Each row is a point on a landscape with many valleys, with its height.
A ball rolls from a point to the lowest of its 2 nearest points, and stops where none of them is lower. Distance is the straight distance between rows; heights are no part of it.
k918: [114, 123, 89, 120, 98, 53, 91, 122, 69, 83, 130, 82, 103, 97, 146, 141, 116, 67, 116, 47, 78, 50, 133, 151, 87, 101, 115, 127, 85, 44, 100, 103, 87, 107, 75, 127]  h=7.20
k181: [116, 78, 82, 85, 119, 138, 95, 75, 67, 104, 170, 66, 66, 122, 112, 141, 116, 101, 78, 83, 88, 61, 143, 110, 67, 78, 128, 84, 129, 105, 109, 92, 79, 75, 86, 114]  h=2.92
k414: [104, 105, 108, 84, 112, 104, 81, 57, 84, 101, 78, 88, 90, 105, 90, 97, 71, 101, 92, 104, 108, 138, 84, 88, 140, 110, 114, 84, 88, 129, 119, 99, 110, 90, 139, 60]  h=4.59
k311: [106, 138, 81, 68, 111, 61, 71, 112, 59, 64, 132, 67, 87, 87, 150, 133, 90, 100, 106, 89, 118, 58, 140, 102, 78, 90, 115, 151, 154, 74, 110, 96, 107, 106, 105, 126]  h=7.91
k81: [65, 93, 57, 77, 87, 57, 126, 121, 119, 103, 100, 95, 106, 124, 76, 99, 100, 104, 99, 88, 80, 144, 61, 131, 88, 95, 56, 63, 60, 113, 104, 97, 79, 105, 124, 73]  h=6.59
k452: [61, 83, 101, 114, 103, 136, 133, 108, 131, 121, 60, 81, 116, 62, 91, 88, 120, 100, 133, 122, 93, 90, 76, 66, 99, 132, 121, 139, 108, 105, 97, 103, 128, 121, 110, 78]  h=7.51
k322: [121, 81, 109, 110, 76, 53, 108, 139, 71, 75, 110, 104, 94, 102, 90, 138, 90, 60, 56, 31, 81, 112, 150, 93, 91, 73, 113, 105, 111, 71, 89, 115, 95, 110, 92, 74]  h=5.96
k656: [100, 72, 72, 72, 84, 94, 127, 127, 97, 100, 128, 84, 57, 114, 102, 112, 106, 94, 60, 54, 104, 94, 108, 119, 89, 90, 103, 82, 62, 91, 86, 93, 65, 91, 91, 99]  h=4.64
k921: [86, 55, 74, 85, 99, 118, 65, 119, 96, 137, 101, 121, 98, 127, 114, 92, 116, 112, 98, 93, 116, 111, 83, 111, 82, 60, 100, 32, 66, 91, 108, 70, 84, 71, 134, 62]  h=5.47
k645: [96, 85, 76, 107, 101, 73, 103, 103, 75, 102, 119, 104, 66, 111, 121, 120, 108, 75, 77, 100, 89, 116, 135, 131, 73, 98, 99, 69, 119, 100, 100, 130, 106, 109, 110, 88]  h=5.56
k27: [118, 73, 100, 87, 95, 92, 151, 74, 122, 110, 94, 58, 84, 86, 81, 107, 129, 86, 80, 106, 74, 100, 65, 145, 129, 115, 107, 107, 63, 42, 79, 127, 85, 84, 85, 67]  h=3.19
k523: [132, 83, 128, 106, 97, 90, 126, 49, 109, 78, 94, 101, 110, 37, 85, 128, 109, 102, 63, 55, 101, 127, 96, 149, 122, 135, 85, 122, 87, 97, 102, 83, 118, 111, 90, 94]  h=5.36
k194: [120, 103, 89, 79, 100, 108, 142, 74, 102, 108, 103, 75, 101, 92, 99, 135, 92, 111, 118, 103, 91, 99, 143, 101, 134, 140, 121, 99, 121, 90, 113, 118, 116, 90, 119, 94]  h=0.30
k15: [100, 45, 104, 101, 89, 149, 114, 117, 107, 122, 90, 124, 93, 141, 78, 105, 102, 115, 116, 56, 109, 120, 123, 48, 76, 108, 121, 37, 96, 128, 89, 95, 87, 92, 93, 77]  h=8.23
k592: [115, 133, 121, 100, 88, 112, 145, 90, 90, 116, 61, 94, 117, 42, 115, 108, 109, 85, 64, 110, 94, 96, 92, 128, 126, 133, 115, 131, 113, 95, 86, 87, 127, 131, 88, 102]  h=6.07
k109: [92, 80, 116, 123, 111, 141, 141, 91, 123, 130, 79, 82, 79, 70, 98, 93, 137, 105, 123, 101, 100, 76, 112, 81, 66, 123, 145, 92, 112, 107, 80, 88, 128, 98, 119, 96]  h=7.74
k347: [93, 139, 95, 100, 117, 105, 83, 110, 109, 115, 98, 103, 103, 106, 88, 64, 98, 77, 114, 94, 106, 94, 96, 102, 81, 106, 117, 89, 69, 138, 75, 56, 101, 89, 135, 143]  h=2.95
k323: [134, 65, 137, 107, 95, 108, 101, 96, 82, 55, 124, 115, 77, 124, 96, 118, 95, 105, 98, 92, 113, 126, 123, 75, 120, 64, 84, 90, 147, 51, 102, 133, 89, 91, 70, 82]  h=6.52
k524: [116, 58, 128, 110, 108, 97, 96, 87, 106, 78, 134, 85, 80, 101, 85, 105, 95, 116, 161, 107, 109, 109, 134, 85, 112, 66, 74, 100, 122, 77, 111, 129, 88, 77, 92, 82]  h=6.76
k248: [91, 108, 116, 97, 52, 106, 94, 125, 102, 104, 66, 143, 104, 98, 118, 55, 96, 150, 53, 89, 123, 124, 71, 41, 122, 107, 91, 104, 102, 104, 89, 94, 103, 104, 85, 115]  h=5.26
k16: [115, 83, 85, 96, 91, 83, 102, 90, 111, 123, 112, 126, 66, 110, 124, 107, 118, 127, 107, 94, 126, 55, 99, 87, 54, 99, 97, 110, 128, 80, 74, 116, 83, 105, 102, 129]  h=3.66
k446: [106, 76, 89, 88, 122, 125, 112, 61, 106, 108, 151, 68, 63, 82, 118, 147, 125, 106, 113, 75, 108, 68, 140, 130, 60, 107, 112, 105, 109, 99, 109, 91, 97, 96, 111, 118]  h=2.14
k747: [79, 52, 115, 61, 105, 111, 92, 96, 99, 130, 104, 84, 113, 100, 132, 99, 140, 157, 85, 132, 124, 102, 46, 78, 127, 92, 102, 115, 94, 88, 128, 79, 106, 89, 75, 75]  h=3.63
k938: [78, 31, 75, 99, 76, 115, 102, 141, 97, 146, 84, 117, 118, 117, 106, 99, 109, 113, 86, 112, 111, 104, 66, 97, 116, 115, 107, 81, 98, 116, 115, 127, 87, 100, 61, 93]  h=5.75
k834: [102, 121, 134, 96, 104, 95, 82, 67, 100, 119, 87, 98, 139, 108, 73, 77, 95, 115, 82, 101, 95, 95, 56, 95, 123, 120, 92, 101, 58, 121, 82, 72, 104, 104, 90, 104]  h=3.40
k865: [121, 119, 121, 102, 105, 108, 150, 93, 96, 93, 114, 90, 93, 98, 73, 129, 109, 105, 99, 106, 93, 138, 133, 91, 108, 102, 96, 92, 109, 78, 115, 109, 98, 103, 126, 90]  h=1.33
k715: [81, 82, 117, 44, 108, 69, 98, 57, 104, 114, 90, 83, 120, 112, 109, 108, 99, 158, 99, 115, 117, 101, 58, 64, 160, 118, 88, 127, 94, 91, 116, 110, 104, 85, 82, 96]  h=4.06
k300: [107, 150, 107, 124, 113, 101, 88, 63, 111, 87, 86, 140, 124, 105, 111, 105, 81, 102, 148, 123, 71, 85, 141, 125, 104, 107, 96, 105, 108, 102, 126, 100, 106, 101, 106, 122]  h=3.50
k877: [92, 97, 95, 95, 115, 106, 99, 95, 82, 105, 111, 78, 72, 74, 93, 91, 114, 84, 71, 126, 94, 118, 70, 132, 123, 87, 105, 93, 64, 95, 92, 81, 92, 82, 97, 105]  h=3.18
k112: [121, 109, 156, 100, 91, 99, 100, 126, 101, 95, 82, 122, 98, 77, 65, 83, 109, 115, 110, 94, 130, 135, 103, 63, 108, 100, 94, 112, 65, 101, 85, 84, 97, 122, 101, 113]  h=4.60
k990: [65, 28, 90, 112, 109, 122, 106, 81, 73, 89, 102, 102, 116, 99, 92, 144, 119, 89, 110, 84, 89, 132, 116, 126, 92, 122, 110, 72, 101, 136, 112, 141, 126, 101, 62, 76]  h=6.53
k760: [98, 136, 109, 124, 114, 118, 73, 39, 118, 106, 93, 149, 130, 115, 76, 87, 85, 111, 122, 94, 74, 95, 130, 101, 74, 108, 112, 88, 83, 143, 139, 86, 101, 99, 125, 127]  h=3.00
k406: [98, 88, 74, 95, 86, 101, 142, 124, 92, 112, 118, 104, 75, 123, 75, 114, 91, 95, 91, 62, 96, 118, 130, 111, 75, 106, 103, 57, 80, 111, 98, 109, 82, 117, 120, 84]  h=5.11
k927: [96, 132, 138, 86, 111, 100, 44, 73, 117, 78, 77, 107, 129, 109, 77, 65, 43, 89, 130, 114, 84, 89, 74, 75, 142, 94, 67, 113, 81, 129, 107, 66, 98, 102, 119, 72]  h=5.66
k893: [140, 103, 89, 114, 94, 126, 63, 146, 108, 94, 104, 91, 80, 117, 109, 86, 61, 80, 92, 109, 123, 82, 98, 56, 96, 63, 100, 76, 151, 96, 91, 93, 67, 96, 101, 98]  h=4.79
k489: [126, 111, 81, 111, 101, 67, 100, 97, 77, 109, 102, 100, 64, 77, 128, 122, 86, 52, 55, 66, 87, 92, 131, 166, 63, 103, 122, 96, 103, 78, 85, 103, 114, 123, 118, 74]  h=5.97
k552: [134, 136, 149, 132, 103, 134, 89, 124, 106, 97, 70, 114, 125, 75, 77, 82, 118, 83, 124, 100, 102, 112, 110, 104, 102, 107, 109, 80, 43, 89, 88, 58, 109, 120, 104, 114]  h=4.11
k282: [113, 145, 129, 133, 121, 92, 93, 71, 121, 105, 87, 99, 165, 115, 97, 82, 106, 95, 128, 172, 59, 81, 116, 110, 96, 114, 100, 109, 103, 76, 119, 80, 90, 119, 94, 118]  h=3.93
k401: [81, 95, 76, 85, 97, 126, 150, 108, 127, 122, 58, 59, 107, 65, 90, 91, 101, 74, 91, 135, 80, 88, 63, 122, 104, 129, 133, 128, 113, 94, 79, 111, 122, 104, 107, 82]  h=7.28
k966: [98, 95, 59, 93, 109, 89, 69, 75, 89, 80, 94, 89, 76, 98, 129, 101, 65, 96, 88, 72, 111, 142, 108, 104, 98, 107, 83, 88, 144, 143, 122, 112, 131, 85, 117, 88]  h=2.96
k31: [135, 70, 112, 103, 117, 132, 105, 74, 93, 138, 118, 80, 85, 81, 97, 134, 115, 88, 99, 95, 113, 80, 120, 147, 101, 111, 128, 77, 73, 113, 86, 80, 88, 88, 113, 111]  h=3.13
k49: [100, 114, 96, 96, 98, 121, 81, 76, 100, 114, 102, 127, 115, 101, 99, 84, 85, 120, 65, 106, 99, 111, 85, 101, 116, 114, 91, 91, 91, 133, 118, 82, 89, 88, 93, 130]  h=2.93
k197: [120, 93, 116, 114, 83, 103, 109, 126, 64, 50, 125, 107, 66, 115, 100, 128, 99, 94, 58, 52, 88, 121, 142, 82, 71, 59, 86, 76, 124, 74, 109, 124, 95, 92, 81, 75]  h=6.26
k623: [104, 123, 117, 118, 101, 58, 91, 75, 119, 95, 103, 125, 89, 78, 111, 78, 103, 114, 116, 129, 106, 85, 57, 103, 58, 71, 63, 127, 133, 78, 80, 84, 100, 117, 111, 95]  h=6.23
k220: [101, 145, 87, 129, 98, 68, 123, 138, 103, 83, 110, 86, 122, 110, 134, 113, 98, 70, 160, 88, 72, 44, 124, 136, 96, 102, 112, 98, 79, 69, 94, 107, 96, 120, 94, 127]  h=6.92
k522: [96, 54, 100, 117, 91, 119, 62, 144, 102, 123, 78, 105, 132, 108, 99, 69, 78, 79, 113, 122, 114, 89, 69, 92, 134, 113, 93, 112, 88, 122, 90, 105, 85, 98, 55, 101]  h=5.39
k906: [134, 134, 114, 127, 104, 139, 89, 123, 84, 81, 103, 100, 88, 108, 99, 97, 103, 45, 108, 130, 75, 99, 137, 90, 88, 67, 124, 46, 103, 77, 105, 85, 98, 90, 140, 82]  h=2.94
k525: [119, 64, 89, 132, 90, 142, 44, 140, 124, 100, 101, 90, 114, 103, 98, 69, 66, 80, 114, 134, 112, 90, 80, 77, 106, 77, 88, 82, 117, 83, 87, 98, 62, 93, 63, 101]  h=5.08
k65: [70, 9, 93, 104, 77, 116, 109, 115, 73, 113, 90, 129, 92, 102, 115, 113, 124, 95, 80, 64, 101, 109, 93, 103, 100, 122, 119, 73, 90, 115, 87, 137, 123, 88, 43, 91]  h=6.13
k835: [67, 76, 89, 86, 88, 84, 55, 105, 87, 140, 93, 135, 94, 149, 132, 73, 104, 96, 91, 110, 107, 124, 73, 76, 95, 60, 107, 54, 71, 116, 102, 88, 93, 95, 152, 37]  h=5.78
k130: [83, 89, 52, 84, 123, 74, 68, 110, 96, 90, 124, 77, 80, 94, 122, 116, 76, 74, 120, 86, 126, 105, 92, 123, 73, 66, 68, 99, 131, 142, 114, 102, 102, 107, 116, 98]  h=3.51
k833: [90, 109, 140, 112, 87, 86, 80, 96, 92, 107, 85, 116, 148, 82, 68, 92, 109, 99, 74, 116, 94, 126, 61, 121, 115, 124, 86, 129, 71, 142, 107, 87, 120, 139, 69, 106]  h=3.81
k566: [100, 132, 82, 99, 109, 46, 129, 120, 113, 79, 118, 60, 109, 93, 92, 126, 115, 70, 125, 92, 74, 84, 114, 158, 88, 96, 86, 117, 91, 73, 82, 108, 106, 115, 109, 112]  h=6.65
k873: [94, 100, 98, 90, 94, 52, 100, 95, 102, 109, 95, 98, 127, 97, 89, 88, 92, 114, 131, 108, 117, 102, 86, 114, 119, 106, 80, 141, 101, 107, 72, 109, 104, 103, 70, 134]  h=4.73
k581: [97, 48, 50, 78, 77, 79, 100, 127, 71, 106, 147, 55, 62, 132, 105, 126, 109, 89, 69, 44, 88, 65, 111, 109, 75, 83, 123, 107, 98, 65, 94, 99, 50, 68, 75, 86]  h=4.12
k802: [125, 112, 91, 128, 82, 135, 90, 150, 101, 103, 111, 80, 93, 126, 92, 109, 76, 72, 79, 65, 87, 73, 123, 66, 65, 78, 121, 89, 136, 100, 84, 104, 70, 101, 103, 110]  h=4.45
k528: [102, 81, 88, 84, 92, 105, 91, 146, 107, 130, 99, 103, 83, 119, 132, 84, 105, 114, 100, 128, 132, 69, 109, 56, 86, 108, 114, 131, 142, 100, 71, 130, 84, 109, 88, 154]  h=3.97
k44: [57, 88, 84, 132, 135, 108, 87, 89, 109, 77, 146, 99, 101, 105, 65, 85, 125, 124, 109, 117, 96, 116, 104, 143, 101, 77, 72, 89, 76, 111, 153, 100, 93, 77, 84, 111]  h=5.76
k266: [88, 149, 83, 49, 101, 75, 75, 61, 104, 100, 95, 103, 119, 117, 135, 56, 66, 127, 78, 105, 103, 124, 37, 76, 136, 102, 91, 117, 119, 151, 87, 70, 115, 87, 119, 91]  h=3.85
k245: [89, 83, 111, 99, 93, 108, 99, 122, 128, 129, 93, 104, 111, 89, 115, 82, 117, 126, 95, 141, 129, 95, 89, 73, 79, 119, 92, 139, 163, 108, 103, 102, 91, 129, 62, 139]  h=3.58
k537: [70, 115, 118, 111, 92, 62, 83, 71, 128, 67, 79, 131, 108, 92, 104, 69, 82, 124, 108, 94, 85, 103, 47, 83, 72, 75, 44, 109, 109, 101, 107, 78, 116, 119, 123, 66]  h=6.05
k115: [107, 147, 137, 101, 78, 117, 106, 115, 123, 88, 72, 137, 99, 96, 71, 70, 102, 150, 78, 89, 106, 130, 90, 31, 85, 111, 96, 93, 80, 96, 102, 71, 93, 120, 103, 133]  h=4.96
k549: [136, 122, 123, 132, 68, 107, 105, 124, 89, 116, 61, 122, 98, 56, 108, 97, 88, 62, 49, 110, 93, 113, 94, 135, 108, 111, 101, 111, 107, 77, 76, 100, 117, 138, 82, 103]  h=6.36
k133: [72, 56, 85, 86, 99, 120, 108, 121, 94, 103, 133, 101, 63, 108, 114, 100, 118, 116, 77, 89, 117, 120, 82, 97, 96, 77, 89, 49, 76, 87, 110, 101, 95, 61, 98, 85]  h=5.10
k321: [92, 142, 111, 91, 101, 106, 83, 114, 135, 59, 84, 104, 126, 90, 58, 57, 58, 115, 127, 84, 108, 106, 75, 65, 135, 91, 74, 109, 106, 121, 109, 69, 101, 84, 96, 104]  h=5.44
k250: [88, 100, 76, 90, 76, 99, 163, 141, 128, 123, 82, 105, 110, 115, 65, 97, 122, 105, 82, 86, 80, 126, 54, 102, 86, 112, 74, 92, 92, 88, 94, 99, 68, 124, 101, 85]  h=6.84
k100: [72, 106, 104, 133, 113, 123, 89, 106, 98, 71, 103, 96, 97, 80, 105, 71, 115, 103, 91, 138, 98, 82, 87, 99, 125, 93, 105, 118, 126, 71, 118, 127, 124, 78, 62, 105]  h=4.72
k90: [100, 129, 93, 112, 111, 110, 87, 112, 104, 74, 110, 109, 92, 115, 94, 72, 74, 106, 105, 140, 94, 94, 113, 72, 131, 79, 89, 113, 156, 91, 130, 116, 98, 74, 84, 111]  h=4.97
k931: [76, 116, 84, 91, 95, 101, 146, 120, 126, 134, 64, 82, 131, 113, 63, 79, 118, 87, 87, 132, 62, 97, 51, 94, 103, 126, 108, 109, 83, 106, 71, 97, 93, 126, 107, 87]  h=7.04
k290: [124, 66, 100, 94, 124, 115, 118, 55, 109, 136, 102, 64, 71, 73, 101, 112, 111, 92, 112, 103, 112, 77, 78, 151, 115, 112, 124, 103, 77, 71, 63, 105, 82, 75, 109, 73]  h=3.86
k287: [80, 70, 107, 109, 80, 84, 65, 115, 82, 104, 76, 142, 68, 118, 117, 68, 82, 98, 127, 100, 125, 111, 92, 61, 109, 81, 101, 77, 60, 114, 72, 110, 90, 87, 125, 62]  h=5.94
k490: [83, 132, 90, 93, 101, 70, 103, 165, 63, 69, 112, 66, 98, 94, 144, 124, 109, 71, 106, 81, 90, 74, 138, 98, 92, 83, 124, 131, 134, 83, 106, 117, 133, 100, 88, 110]  h=7.71
k191: [74, 122, 81, 114, 117, 117, 120, 83, 120, 69, 127, 96, 96, 103, 59, 88, 100, 108, 128, 81, 91, 106, 106, 110, 101, 95, 91, 67, 56, 104, 133, 84, 106, 69, 115, 115]  h=6.02
k351: [122, 118, 81, 105, 85, 74, 71, 134, 107, 81, 107, 95, 100, 118, 95, 96, 55, 62, 144, 77, 124, 61, 105, 106, 96, 74, 70, 113, 101, 116, 48, 102, 70, 111, 118, 124]  h=4.17
k402: [84, 70, 114, 81, 116, 111, 107, 81, 109, 132, 113, 85, 92, 73, 125, 111, 127, 125, 78, 151, 125, 95, 58, 96, 100, 111, 110, 134, 139, 108, 115, 97, 109, 115, 86, 115]  h=3.17
k286: [79, 102, 89, 103, 61, 115, 87, 135, 94, 84, 67, 148, 76, 108, 114, 49, 77, 131, 97, 82, 125, 96, 83, 27, 98, 96, 95, 82, 68, 115, 88, 102, 103, 84, 109, 111]  h=5.57
k892: [73, 114, 105, 121, 112, 92, 73, 84, 100, 100, 90, 114, 129, 109, 98, 59, 119, 123, 66, 162, 82, 81, 81, 85, 116, 97, 92, 133, 109, 86, 137, 122, 111, 115, 57, 110]  h=4.47
k447: [108, 93, 75, 90, 98, 77, 82, 138, 103, 93, 120, 65, 77, 109, 106, 120, 71, 58, 109, 79, 118, 85, 107, 105, 78, 78, 94, 125, 152, 111, 73, 102, 87, 114, 110, 88]  h=3.95
k383: [92, 83, 53, 56, 110, 98, 97, 114, 56, 74, 142, 44, 55, 131, 121, 136, 102, 84, 71, 76, 92, 82, 126, 98, 78, 76, 114, 102, 128, 106, 107, 105, 87, 79, 83, 81]  h=3.54
k768: [155, 136, 127, 104, 103, 118, 128, 112, 70, 83, 99, 93, 100, 130, 101, 136, 94, 71, 103, 138, 75, 122, 153, 94, 118, 79, 121, 64, 127, 62, 110, 109, 91, 89, 123, 70]  h=2.22
k385: [92, 132, 118, 100, 103, 85, 156, 70, 108, 96, 73, 94, 128, 41, 96, 130, 117, 96, 88, 86, 91, 125, 94, 155, 92, 153, 104, 126, 89, 103, 110, 82, 145, 127, 103, 105]  h=5.74
k64: [124, 128, 88, 94, 101, 86, 58, 114, 83, 109, 111, 113, 92, 103, 119, 92, 72, 57, 122, 100, 120, 67, 119, 120, 76, 72, 113, 99, 88, 137, 66, 82, 86, 99, 135, 139]  h=3.62
k727: [83, 111, 98, 56, 89, 78, 61, 69, 92, 110, 68, 114, 114, 126, 136, 76, 76, 118, 59, 111, 114, 121, 48, 77, 143, 83, 97, 96, 90, 115, 102, 90, 114, 93, 143, 50]  h=4.18
k348: [109, 143, 106, 115, 99, 50, 128, 92, 113, 76, 98, 97, 108, 87, 104, 99, 113, 95, 127, 121, 92, 63, 86, 132, 79, 94, 76, 126, 124, 56, 75, 108, 106, 127, 104, 120]  h=6.42
k371: [85, 70, 57, 85, 128, 132, 80, 67, 83, 84, 98, 64, 105, 88, 112, 134, 89, 84, 106, 97, 106, 121, 113, 98, 103, 118, 113, 91, 147, 160, 117, 124, 136, 76, 96, 90]  h=2.34
k469: [87, 146, 133, 137, 114, 115, 85, 79, 112, 105, 75, 116, 140, 124, 91, 52, 115, 104, 89, 161, 58, 90, 110, 65, 99, 102, 103, 114, 118, 83, 148, 94, 115, 116, 100, 113]  h=4.22
k28: [97, 131, 113, 83, 120, 53, 112, 96, 76, 98, 103, 80, 120, 101, 106, 110, 124, 112, 117, 164, 106, 132, 107, 107, 131, 100, 80, 146, 118, 90, 129, 128, 114, 113, 79, 107]  h=4.89
k478: [143, 94, 105, 120, 71, 78, 94, 117, 80, 86, 99, 108, 97, 96, 110, 138, 68, 75, 96, 36, 98, 65, 142, 90, 93, 100, 109, 123, 115, 72, 77, 125, 97, 107, 101, 97]  h=5.61
k55: [85, 61, 115, 110, 112, 130, 143, 101, 108, 127, 91, 118, 73, 100, 86, 110, 130, 109, 133, 84, 116, 126, 126, 64, 46, 117, 136, 67, 97, 127, 93, 95, 116, 100, 124, 67]  h=7.99
k961: [106, 132, 103, 121, 102, 56, 90, 131, 54, 62, 116, 122, 89, 113, 147, 124, 106, 97, 106, 71, 85, 65, 159, 106, 74, 84, 133, 105, 115, 73, 116, 121, 101, 102, 80, 114]  h=7.48
k242: [118, 114, 114, 108, 106, 118, 86, 45, 94, 80, 75, 87, 112, 56, 84, 116, 77, 104, 81, 89, 96, 123, 98, 125, 147, 129, 104, 108, 93, 108, 110, 85, 130, 93, 105, 80]  h=4.99
k818: [53, 96, 54, 107, 103, 87, 133, 100, 131, 86, 102, 100, 70, 107, 71, 90, 100, 100, 119, 63, 86, 109, 73, 119, 86, 98, 82, 64, 51, 100, 98, 110, 108, 71, 120, 88]  h=6.31
k546: [95, 141, 60, 76, 102, 74, 82, 55, 106, 77, 93, 135, 100, 108, 121, 85, 71, 124, 91, 88, 107, 127, 94, 100, 108, 122, 86, 117, 122, 158, 98, 110, 123, 91, 130, 111]  h=3.46
k699: [102, 93, 121, 102, 73, 62, 118, 95, 106, 115, 73, 117, 160, 78, 91, 116, 110, 88, 115, 105, 111, 116, 105, 128, 116, 129, 77, 139, 79, 112, 80, 99, 128, 140, 77, 124]  h=4.29
k851: [97, 61, 105, 126, 106, 153, 104, 101, 97, 94, 117, 103, 127, 84, 61, 133, 118, 81, 112, 98, 83, 125, 94, 135, 102, 123, 95, 93, 97, 122, 138, 106, 109, 114, 80, 87]  h=6.83
k210: [71, 97, 81, 111, 131, 78, 57, 72, 95, 89, 127, 124, 86, 101, 111, 90, 112, 118, 108, 117, 110, 114, 101, 126, 88, 92, 75, 118, 99, 114, 127, 121, 117, 100, 84, 125]  h=5.49
k984: [118, 89, 104, 104, 113, 126, 120, 105, 103, 115, 102, 66, 112, 93, 63, 107, 133, 88, 77, 139, 83, 98, 46, 131, 113, 99, 89, 96, 81, 70, 82, 105, 73, 106, 83, 81]  h=2.59
k381: [110, 88, 92, 102, 106, 102, 114, 78, 130, 129, 125, 107, 80, 118, 88, 111, 112, 131, 136, 101, 123, 59, 138, 89, 69, 102, 110, 91, 71, 100, 72, 100, 64, 91, 121, 142]  h=3.01
k598: [114, 62, 111, 83, 70, 142, 120, 111, 127, 128, 78, 116, 116, 126, 84, 98, 89, 133, 96, 70, 109, 117, 99, 40, 122, 115, 107, 51, 73, 73, 97, 102, 65, 82, 98, 77]  h=8.44
k857: [85, 95, 101, 118, 102, 129, 83, 85, 118, 117, 106, 120, 83, 116, 92, 71, 127, 119, 122, 111, 106, 89, 109, 86, 70, 101, 117, 69, 41, 118, 93, 83, 84, 75, 131, 142]  h=2.21
k22: [131, 104, 126, 139, 108, 147, 85, 97, 103, 102, 73, 102, 101, 92, 84, 94, 115, 61, 137, 106, 91, 98, 126, 97, 106, 103, 132, 61, 68, 97, 87, 74, 107, 83, 129, 79]  h=3.55
k373: [60, 114, 130, 104, 100, 106, 56, 79, 123, 77, 69, 138, 121, 132, 93, 53, 77, 121, 102, 97, 84, 79, 55, 51, 112, 78, 49, 105, 69, 114, 118, 83, 121, 123, 103, 67]  h=5.87
k397: [112, 143, 100, 90, 95, 86, 102, 116, 111, 40, 114, 104, 94, 94, 79, 86, 59, 104, 106, 86, 105, 105, 91, 80, 102, 67, 59, 111, 141, 102, 117, 93, 97, 93, 111, 107]  h=5.21
k935: [100, 113, 142, 53, 106, 41, 125, 61, 73, 108, 100, 94, 110, 106, 87, 115, 118, 139, 102, 140, 110, 131, 102, 68, 139, 119, 90, 141, 90, 79, 103, 130, 111, 108, 101, 94]  h=4.51
k730: [77, 142, 106, 83, 123, 73, 107, 74, 82, 83, 126, 110, 97, 91, 109, 94, 123, 120, 82, 137, 91, 125, 116, 117, 102, 110, 89, 129, 106, 108, 128, 107, 127, 96, 85, 148]  h=5.20
k126: [119, 85, 105, 93, 86, 86, 103, 117, 89, 89, 111, 100, 98, 89, 92, 101, 82, 92, 103, 66, 121, 83, 121, 109, 132, 101, 93, 118, 86, 83, 79, 114, 95, 92, 79, 138]  h=5.16
k787: [105, 100, 102, 120, 109, 157, 93, 40, 123, 120, 110, 126, 100, 100, 86, 102, 100, 146, 85, 80, 98, 94, 118, 107, 100, 128, 117, 78, 90, 118, 134, 93, 101, 87, 100, 132]  h=2.33
k997: [81, 95, 90, 87, 130, 120, 124, 82, 91, 117, 84, 56, 119, 76, 114, 150, 108, 84, 127, 126, 91, 108, 122, 107, 118, 129, 131, 115, 132, 127, 118, 105, 134, 92, 120, 77]  h=1.41
k960: [106, 68, 106, 74, 84, 109, 101, 110, 149, 114, 98, 103, 140, 136, 83, 84, 101, 166, 133, 98, 121, 98, 86, 52, 104, 90, 85, 72, 63, 78, 87, 85, 45, 83, 101, 104]  h=8.63
k327: [118, 150, 96, 78, 110, 82, 101, 115, 86, 99, 119, 105, 108, 107, 134, 102, 100, 98, 106, 117, 108, 67, 127, 106, 95, 98, 117, 140, 138, 87, 94, 105, 99, 115, 107, 157]  h=8.11
k847: [125, 100, 98, 107, 102, 113, 122, 132, 87, 126, 86, 95, 84, 52, 113, 111, 98, 38, 46, 101, 97, 111, 100, 160, 84, 107, 122, 112, 86, 102, 83, 90, 97, 136, 92, 75]  h=6.38

Call two points neighbours if one is among the 2 nearest of the other. Go from one point of each pair to the other, from neighbour to neighbour, staying as low as possible. Name the highest point that can't be avoided.
k402, k857 -> k528
k857, k984 -> k287
k857, k194 -> k351

Where does a ball stop that starts at each point below?
k549 -> k194
k452 -> k402
k847 -> k446
k835 -> k446
k65 -> k194
k311 -> k787
k287 -> k194
k927 -> k787

Write out the way that a ball takes from each point below.
k537 -> k373 > k927 > k321 > k397 > k90 > k100 > k892 > k469 > k282 > k300 > k760 > k787
k15 -> k55 > k109 > k452 > k401 > k931 > k250 > k81 > k818 > k191 > k44 > k210 > k730 > k28 > k935 > k715 > k747 > k402
k990 -> k65 > k938 > k522 > k525 > k893 > k802 > k447 > k130 > k966 > k371 > k997 > k194
